A landscape with many valleys, sampled at points; each row gives a point and its height.
A ball rolls from a point to the lowest of its 3 nearest points, and stops where none of them is lower. Distance is the straight distance between rows; heights are no part of it.
k_853: [ 99 134 168 123 131  68 148  89 131 168]  h=2.22
k_195: [110 135 127 124 120 113 129 118 144 140]  h=1.33
k_79: [111 128 121 127 142 141 124 120 149 147]  h=3.42
k_918: [ 98 128 145 119 144 106 140  98 145 165]  h=3.61
k_18: [143 122  57 155 129 203 101 155 142  94]  h=1.13
k_473: [105 126 138 125 152 132 134 109 148 160]  h=4.21
k_214: [ 97 124 156 117 149  97 148  92 143 170]  h=2.51
k_139: [136 103 129 160 149 172 134 127 156 153]  h=3.36
k_412: [104 165 183 100 128  72 128 112  81 132]  h=3.74
k_784: [110 138 140 128 115  95 136 113 135 146]  h=1.60
k_791: [101 156 198 124 135  53 142  93  93 161]  h=2.94
k_809: [114 115 146 142 162 147 142 115 150 166]  h=5.47
k_493: [105 160 190 115 131  66 137 104  86 149]  h=3.45
k_548: [143 117  70 160 134 201 101 151 147 108]  h=1.47
k_636: [124 131  92 131 111 138 114 141 146 113]  h=2.13
k_435: [125  76 151 159 152 152 164 109 160 177]  h=2.46
k_983: [136 114 107 156 143 181 115 137 150 138]  h=4.75
k_520: [137 106 118 163 144 177 125 133 155 147]  h=3.94
k_779: [119 154 170  72 112  67 116 126  84  88]  h=4.27
k_480: [151 159 128  73 109  98 103 147  87  66]  h=1.74
k_775: [145 164 125  89 116 112 111 152  85  80]  h=2.21
k_187: [108 120 146 129 160 136 139 106 148 167]  h=4.92
k_766: [133 121  87 150 137 183 106 145 145 121]  h=3.16
k_486: [120  44 124 146 141 178 166 103 162 183]  h=1.96
k_654: [154  90  98 178 130 195 120 140 161 136]  h=3.80
k_403: [117 101 157 153 164 144 158 110 150 175]  h=5.84
k_523: [107 143 169 131 122  68 144 100 122 159]  h=2.16
k_367: [144 147 105 137 101 118 125 155 119 101]  h=1.46
k_292: [125  60 137 156 142 163 163 107 163 177]  h=2.17
k_996: [155 155 104 133 103 125 124 162 107  89]  h=1.56
k_521: [151  78 110 168 133 186 132 130 167 149]  h=2.98
k_494: [149 130  47 139 104 165 113 160 139  71]  h=0.49
k_81: [106 107 166 141 175 130 160 101 145 181]  h=6.23
k_147: [153  62  91 162 126 198 134 122 173 151]  h=2.08
k_984: [103 128 138 117 134 111 133 105 147 155]  h=2.80
k_94: [149 156 138  72 106  86 104 141  91  62]  h=1.91
k_596: [158 165 111  88 115 119 107 155  88  68]  h=2.45
k_647: [111 124 131 129 151 143 130 115 149 158]  h=4.06
k_128: [158 105  70 178 129 215 103 152 149 109]  h=2.19
k_425: [148 147  97 137 101 123 122 160 118  95]  h=1.64
k_273: [118 130  99 128 123 143 116 134 147 126]  h=2.84
k_872: [ 99 143 204 126 144  36 152  78 101 178]  h=3.57
k_757: [125 124  90 137 134 167 111 139 149 125]  h=3.71
k_433: [145 125  40 140 115 187 104 158 141  69]  h=0.77
k_355: [155 163 112 117 113 123 117 164  92  84]  h=1.07
k_798: [107 116 155 137 169 136 148 105 146 174]  h=5.65
k_563: [144  94 117 168 138 182 128 133 161 150]  h=3.64
k_184: [140 158 139  76 115  92 108 141  84  78]  h=0.64
k_90: [120 164 163 108 123  89 125 130  85 121]  h=2.56
k_205: [124 121 120 144 148 168 122 130 152 148]  h=3.46
k_783: [152 134  65 141 100 148 116 161 133  77]  h=0.21
k_432: [131 165 145 109 117 102 122 144  87 109]  h=1.55
k_781: [123 162 155  83 119  89 116 137  80 100]  h=3.19
k_402: [138 132  72 137 103 143 114 155 140  92]  h=1.02
k_964: [141 159 133 121 110 111 123 152  96 107]  h=0.96
k_912: [129  87 145 160 150 160 150 117 161 169]  h=2.78
k_260: [133  96 136 160 149 166 143 123 159 161]  h=3.03
k_800: [106 149 184 129 131  57 148  95 110 162]  h=2.44
k_211: [124 154 150 130 111  95 131 132 111 130]  h=1.06
k_812: [121 143 131 130 107 101 128 129 133 132]  h=0.95
k_898: [148 156 115 130 107 119 122 159 106  96]  h=1.31
k_50: [119 136 118 129 109 112 126 129 141 130]  h=0.37
k_74: [145  53  95 152 130 197 141 117 170 162]  h=1.62
k_161: [ 94 126 162 116 150  84 151  85 140 174]  h=1.43
k_485: [136 125  57 138 118 172 106 153 144  91]  h=0.88
k_58: [140 155 151  70 107  77 107 138  89  68]  h=2.66
k_995: [154 160 175  77 104  55 104 142  95  51]  h=3.97
k_871: [ 98 116 164 126 173 114 155  94 141 182]  h=6.62
k_723: [116 125 109 134 140 159 117 131 149 139]  h=1.16
k_353: [ 90 119 169 112 164  80 157  79 138 184]  h=0.30
k_689: [136 154 163  70 104  61 109 132  91  68]  h=3.40
k_360: [130  43  97 143 142 210 157 112 159 180]  h=1.01
k_275: [136 165 140 107 117 107 119 149  88 102]  h=1.37
k_336: [155 102  84 175 130 203 110 145 156 123]  h=0.29
k_641: [146 120  45 160 126 214  98 160 141  79]  h=0.99
k_393: [164 163 100 111 116 130 112 165  90  73]  h=1.75
k_198: [161 156  91 133 107 132 120 167 107  75]  h=2.15
k_317: [129 160 149  78 115  89 113 137  81  87]  h=2.23
k_739: [155 157 144  72 101  74 104 141  95  52]  h=1.00
k_607: [111 143 155 130 117  84 139 110 127 148]  h=1.78
k_815: [102 156 179  75 121  62 119 119  80 104]  h=4.79
k_103: [136  61 123 157 134 174 152 115 168 166]  h=1.99
k_326: [101 136 180 126 134  57 152  84 123 170]  h=2.40
k_202: [131 141 112 135 103 115 125 139 131 118]  h=1.03
k_518: [121  41 111 139 145 199 163 107 156 190]  h=1.57
k_606: [112 158 175 124 122  77 133 117  93 142]  h=3.24
k_376: [134 154 133 131 106 104 128 143 111 118]  h=0.57

Call two points neighbours if one is among the 3 nearest of the other. Go from one point of each pair to the other, from neighbour to neighbour, staying as low as possible. Name the highest point that can't be avoided.
k_184 and k_355 => k_775
k_184 and k_353 => k_853
k_898 and k_376 => k_367
k_783 and k_723 => k_273
k_360 and k_723 => k_654
k_783 and k_336 => k_548
k_184 and k_739 => k_480

For each start below, name the point where the ball stops.
k_548 => k_783
k_139 => k_360
k_521 => k_360
k_432 => k_376
k_641 => k_783
k_292 => k_360
k_636 => k_783
k_596 => k_184
k_198 => k_898
k_275 => k_376
k_871 => k_353

For each start below, name every point that the ball comes to, in order.
k_800 => k_523 > k_607 > k_211 > k_376
k_766 => k_548 > k_18 > k_485 > k_494 > k_783
k_326 => k_523 > k_607 > k_211 > k_376
k_853 => k_161 > k_353
